Each row is a point on a tangle of strands that fork, close into loops and nearly touch. The rows are in no order.
Two points are linked if the straight distance between their rows is under 40.7. Some points are linked to none.
j611: [  6 -29   1  -1  23  -3  -4   2 -18  -5  18 -15   9   6 -13 -23   1  -5
  11  13 -16   8  -4  -7]
j811: [ 28 -18   4   6  -6   5   8   0 -16   9 -26 -15   4 -24   1  13   6   5
   2 -11   9   4  13  12]
j21: [ -4 -33 -12 -10  -1   4  -6  14  13   9   7  -4 -17  20  -5  -9  14  11
  -4  14  -8 -20 -15 -13]
j358: [  3 -11   6  10 -19   5  21 -16   7  -5 -15   2   9  -3  15  29 -20   2
   1 -11   4  -2   4   8]
j117: [ -1  -3  16   1   9 -18   2  -4 -29  -3   4  -4   9   0  -5  -8 -17 -15
  10  -9 -10  20  15   4]
j404: [  4 -33   2   1  16   1  21 -18   1  17 -13  -1 -10  32  -7  15  -2  10
   4  -5  -3   1  -8  -2]
j529: [ 13 -40  -8  -5   2   3 -12  18  -4   9   1 -22 -11   5 -14  -9  17  10
   2   8 -12   5  -1  -6]
j557: [  5 -10 -10  14 -12  -1  -9  12  -7  27 -28  -3   4 -15 -15 -10   3   5
  10  -7  -3   3  30  11]
j347: [ 26   1   5  -9   0  14  14 -24   9 -28  10  -7  -7  -4  17  25   6  -2
  -9  -1  14 -11 -21   3]
j522: [ -7   1  15   6 -12  -2  16 -18   3 -18  -2   0  13  -3  15  20 -26  -9
   5  -8  -6   1   3   2]
j917: [ 27 -25   8 -12 -16   5 -16  10 -17  -9 -14 -25  -1 -28  -3   3  15   7
  -2   3  -3   9   8  17]
j244: [ 20  21   7  -2   0   7  18 -23   4  -6  -5   3   4 -11  15  28  -4  -2
  -3 -11  20   1 -16   9]
j677: [  9 -43  -1  -6  18  -1  -6   6  -9  -3  10 -20  -2   8 -19 -12   5   3
   0  11 -21  16  -8  -5]
j943: [ 20  32   3  -3  -3   7  -2  -9   5  -5  -8   0   2 -14   6  22   8   0
  -9 -10  27   7 -12   2]
j773: [-21   1 -10  -5 -13   0  -9  10  25   9  -2  14 -14  19  -2  -2  -4  11
  -7  10  -7  -2  -6 -11]
j379: [-12 -27  -4   1  -6  -8 -13  14  -2  20 -22  -3  -7   7 -19 -17   2   8
   5   0 -21  11  24   7]
j388: [ 22  27   6 -12   2  14   6 -13   1 -46  14  -4   2 -25  10  11   2 -11
  -3   2  11  -5   3  12]
j285: [-27   3  -8  14 -34   1 -18  11  24  12 -27  17  -5   4  -6  -9  -6  10
  -8   1 -10  15  18   6]
j712: [  0  33 -15  10  -5   2  -4  23  -1  21  -1   8   7 -18  -5 -18  14   5
   0  -2  15 -15  13  -6]
j844: [ 14  -3  18 -16  26 -18   8 -13 -21  -4  -2   4  -2  17  -3   9 -16   1
  -5 -14   3  31 -10   8]
j643: [  6   3   5   3  -6   4  15 -13   8  -1  -6   1   2  -1  13  26  -5  -2
  -2  -9  11  -7 -10   1]
j101: [  5  40  -6   7  -7   4  -7  11   2  13 -12   6   5 -15  -2   2   5   1
  -2  -7  16  -3   6  -2]
j313: [  0  23  -9   1  23  -4  -3 -12 -10   5  19  12   4   0   2  -9  18 -10
 -13  -5  33 -13 -17   9]
j789: [ -7  21  -5 -13  -6   1 -21  27  -1 -26  24  -9  -4 -13   3 -25   8  -3
  -5  17  -7  -3  -4 -11]
j131: [  9 -14   8   0  25 -12   7  -8 -15  15  -5  -3   3  12  -7  -2  -7   0
   7  -7  -7  17   5   5]
j912: [  7  40   2  -6  -3  13   1 -13   9 -41  22   5   9 -19  14   8   3  -8
  -7   6  13 -13 -11   6]
j52: [-13 -32  12  -2   4  -7  21 -17  -4  -4  -7   0   1  20   6  14 -28  -3
   6  -4 -19  12   4   0]
j576: [  1 -41   4   7   9  -4  16 -11  -9  22 -19  -3  -4  27 -14   2  -5   7
  10  -3 -14   8  11   4]
j725: [ 13   6   9 -12  16 -16  -5 -15  -7   5 -12   5 -10  16   0  16  -7   4
 -10 -13   6  35 -14   8]
j68: [-24   7   5 -10  12 -14 -12   1   0  -9  20  12  -6  17  -3 -12 -12   0
  -3   6 -16   8 -15 -16]
j925: [  7  35  -2  15 -15   0  -2   7   6  10 -24   7  14 -25  -6  14   2  10
   2 -14  16   4  11   6]
j487: [-18  -1  -5  -6  13 -11 -13  16  -2  -3  25   1   4   6  -9 -25  -4  -4
   5   9 -17  -4  -3 -15]
j387: [-19  -3 -12   6 -26  -5 -20  29   0   7 -14  -3   0 -17  -7 -22  -3   6
   3   5 -19   9  28   2]
j88: [-19   9  -3  20 -29  -6  -7  11  12  20 -25  14   1 -13  -7  -9 -10   8
   0  -7  -9  10  32  12]
j618: [ 25   6   7 -12   2  10   8 -17  -2 -38  11 -17  -4 -18  14  17   9 -10
  -3   0   4  -3  -7   9]
j992: [ 15  28 -11  -2  17   4  -6  -1  -1   6   7  12  -6  -5   6  -3  17   1
  -9  -3  30  -7 -22   4]
j928: [ 12  -9  -7  20  -2   8  12   4 -11  32 -17  -7   9 -14 -12  -5   5  -1
  15  -6  -1  -8  23  -2]
j819: [ 21 -28   2  -3  -8   3 -11  14  -8  -2  -7 -24  -6 -12  -5  -3  10   1
   1   7  -8   7   5  -1]
j286: [-10  19  -8  10   5  13   5   0  -8 -27  28  -3  17 -24   6 -14   4 -18
   6  10  13 -32   8   4]
j409: [-14  21 -17  20  -5   2   6  17   1  32  -8  15   6  -2 -10 -17  10   4
  11   1   2 -18  21  -5]
j106: [ -2   6  -2  -4  11   0   9 -19   7  -2  11  13  -9  15  13  12   4  -6
  -7  -4  24 -16 -30  -1]
j478: [ 27  12  11  -1   0   5   8  -2 -16 -14 -11  -8  11 -27   5  18   0  -5
   2 -13  13  10  10  16]
j328: [-18 -21  -4  -4  -7  -6 -16  25   9  15  -6   4 -16  16 -14 -17   5  18
  -3   3 -26  11  15  -4]
j468: [-11  11   4  13  -5  -6   7   1  -2  17 -11  11  10  -1  -2  -2 -14  -8
  12  -7  -9   2  22   3]
j942: [ -3  16   1  17 -26  -6  -3   7   3   9 -30  11  12 -21  -6   8  -7   6
  -1 -14   1  11  24  14]
j378: [-12  -1   6 -14   1  -9  -1  -7  10  -9   8   6  -4  18   4  10 -13  -3
   0   6 -10   4 -13 -13]
j243: [ -3 -30   0   6   3   0  12  -4  -2  10  -5  -7   3  13  -8  -1  -7  -3
  12   4 -14  -6   8  -6]
j475: [  4  32  -4   0  -8   8  -1  -7  18   6 -10  11   0   3   4  18   0   3
 -12  -5  26   1 -20  -5]
j735: [ -4   2  -2   0 -23  -3 -14  22   4   0  -8  -7   2 -16  -2  -9  -4   0
   2   1 -11   4  16   0]
j508: [-23  10   3  -5 -12  -8 -12   1  21  -1  -8  14 -12  22  -2   3 -14   8
  -7  -2  -9  21  -2  -7]
j650: [ 10 -25  -2  -8   9  10   1  -7   6 -11  18 -13 -11   6   7   5  16   1
  -2  11   9 -23 -27  -4]
j849: [  1  15   1  -3  -5   4 -11  14  -5 -21  18 -13   4 -19   8 -13   7  -9
   0   9  -3  -9   3  -3]
j188: [  9  19   1  10   4  10   3   0 -17  -5   7  -3  13 -25   2  -4   6 -12
  10   1   8 -15  15   2]
j482: [ 16 -21   1 -11   4  14  13 -18   5 -27  17 -14  -8   1  17  17   2  -2
  -3   7   8 -16 -22  -1]
j449: [ 28  25   2 -11   4   6 -13   7  -2  -6  -4  -8  -9 -17   4   9  19   5
 -10  -3  19   8  -7   7]
j432: [-13  19   4   2  -8   9  10 -14  16 -20  20  12  10  -2  20  14  -6 -10
  -3   4  10 -20 -17  -5]
j481: [ 22   9  -6  -4  -7   6 -10  15   8  -4  -5 -16  -3 -21   6   1  16   9
  -8   0   9  -7  -2   1]
j626: [  2 -22   4   0  32  -5   2   3 -18  13  15  -3   6  14 -23 -25   4   2
   4   7 -12   5  -1   1]
j492: [-16  17  -3  -6   6 -10 -20  22  -6 -17  31   3   2  -4   2 -30  -1  -9
   1  15 -11   2   1 -12]
j252: [  6  15   1  -9  13 -12 -12   0  -4   8  -2   7  -6  10  -5   0   4   5
  -8  -5   1  21 -11   3]
j111: [ -2  -1  -1   2  21  -7  -2   1 -11  22   6   7   2  14 -14 -16   3   1
   7  -2 -10   5   3   0]
j397: [-11 -16 -18   2   0   4  -3  19   8  13  14  -5  -7   6  -4 -19  17   6
  -2  15   1 -30 -10 -12]
j127: [-20   3   0   1 -18  -7  -7   7  12   6 -17  10  -5   9  -6  -3 -13   1
  -4  -6 -11  19  12   2]
j722: [ 20  10  -4   0  -8  17  -5   8   0 -23   9 -13   3 -29   5   0  18  -4
  -2   8   8 -15   4   0]
j365: [ -8  23  -5   5   2   5  -6   3   1 -16  21   3   8 -12  12 -12   1 -13
   1   6   6 -20  -3  -5]
j81: [  6 -22   3   0  13  -1   5  -6  -5   2   5 -10  -1   6   2   0   2  -4
   7   8  -3  -6  -8  -5]
j49: [ 13 -12   9  -6  23 -11  21 -21 -18  12 -10   0   1  22   0  12 -16   4
   1 -13   1  24  -2   8]
j646: [ -9  16   9   8  -9   5  18 -17   6 -21  14   5  16  -2  16  14 -18 -14
   7  -4  -2 -19  -2  -2]
j239: [-29  24  -6   7  -3   2   1   0   3 -12  29  17   9   2  13 -13  -9 -13
  -2   4   6 -21 -10  -7]
j981: [-13   5   5  -7 -10   1   4 -18  28  -4  -2   8  -6  18  13  21 -18  -4
  -9  -1  -1  12 -13  -8]
j470: [-11 -35   5   8 -14   1   6   1  -5  -7   2 -15   7  -1  -1  -1 -13 -10
  15   7 -24  -5  15  -9]
j295: [  8  30  -8  10  11   8   2   3 -18 -19  19   2  16 -38   1 -18  15 -15
   8   8  13 -17  17   6]
j346: [-10   2  -6  -3  26  -5   3 -12   5   1  24   8  -2  15   4  -4  16  -5
 -14  -2  25 -14 -27   6]
j92: [-14  46   5   3 -11  11   8 -15  11 -29  19  12  15  -7  14   7  -8 -13
  -8   1  15  -9 -12  -3]
j273: [-11 -34  -2  -7  18   6   2   1  -1  -9  27  -5  -7  12  -3  -6  10  -1
  -1  15  -4 -25 -27  -8]
j962: [  4   7  -2  -6  21  -4  -5  -3  -4  14   6   2  -5  10  -3 -10  16   2
  -3  -1   6  -1 -12  -1]
j705: [ -8 -16  -3 -13   5  -2  -7   7  17  11   4   7 -19  26  -9  -1   8  17
  -7  11  -8   0 -12 -13]
j914: [ -4  -8   5   1 -13   1  -2   8  -1  -8   3 -11   6  -8   3  -5  -7  -6
   7   7 -17 -10   8  -8]
j105: [ 13  14   7   5  -7   3   1  -2 -10 -18   2  -8  12 -29   2   8  -2 -10
   6  -5   3  -3  17   9]
j918: [-24 -25  20  -6 -12 -12   9 -17   5 -14 -17   8   1  14   6  16 -32  -2
   3  -6 -18  22   1   3]
j70: [ -1 -46   8  -4   7   0  25 -19  -4 -10  -8 -13  -4  19   7  22 -23  -1
   3  -2 -11  -1  -8  -5]
j932: [  0 -15   0  10   1 -12  -8  10 -16  28 -18   3   2   9 -22 -18   3   5
   8  -7 -15  20  32   7]
j345: [-20  23  -2  -2  -6   3  -1 -10  17 -12  18  13   5  13  10   2  -6  -8
  -8   3  13 -11 -24  -9]
j645: [ -3  -6 -10   8 -25  -4 -16  26   0  22 -28  -2  -2 -17 -10 -16   9  15
  -1  -1 -10   7  28   8]
j202: [ 12  34 -11  -6  -2  10  -9  -2  12  14  -8   7 -11   0   6   5  17  11
 -15   0  29  -2 -22  -1]
j251: [-15   7 -10  20   4   0   5   8  -4  32  -7  15   1  16 -14 -17   6   2
  17  -1 -13 -11  21  -4]
j207: [-21  -6 -15   2  -5  -5  -7  24  10  25   0  13 -12  22 -15 -21  10  14
   3  12 -15  -8  12 -10]
j5: [-16  -9  12 -13  -3  -9   6 -19  10  -8 -16   7  -3  20  11  22 -27  -2
  -7 -10  -4  25 -10   3]
j32: [ 14 -25  10 -12   8  -2   3 -11  -6  -2  -4 -13  -9   5   5  13   1   4
  -3   1   2   6 -15   0]
j274: [ -3  -6  -5  20   4  -4   9   1 -12  42 -20   5   1  14 -18 -10   3   6
  15  -6  -9   6  31   3]
j279: [-14   4 -16   0  -7   2   0   9  17  11   8  12  -8   9   4 -10   7   6
  -3   8   3 -21 -10 -12]
j523: [ 31   5   7 -11   0   1  -8  -5 -15 -10 -13 -13  -5 -15  11  16   8   5
  -9 -13  13  18  -3  13]
j126: [  5 -35   7 -14  10  -3   7 -12   7   6  -8  -2 -15  23   0  18  -4  14
  -5  -6  -3  15 -14   3]

How many points has the smallest loop of links through each point below? Write - if it is on no loop.
j243 => 6
j188 => 11
j279 => 5
j643 => 14
j725 => 7
j388 => -
j508 => -

A tip is a point with one link. Name the tips that can be reached along the links from each point below, in the order of the rows.
j409 => j207
j735 => j928
j943 => j106, j273, j70
j529 => j917

A piece is all that can be reached along the links. How many separate loops has the piece of each point below (a circle has one, a figure eight two, a Y none), and how many tips (points with one link)?
j677 => loops 1, tips 1
j92 => loops 2, tips 3
j32 => loops 1, tips 1
j127 => loops 1, tips 1
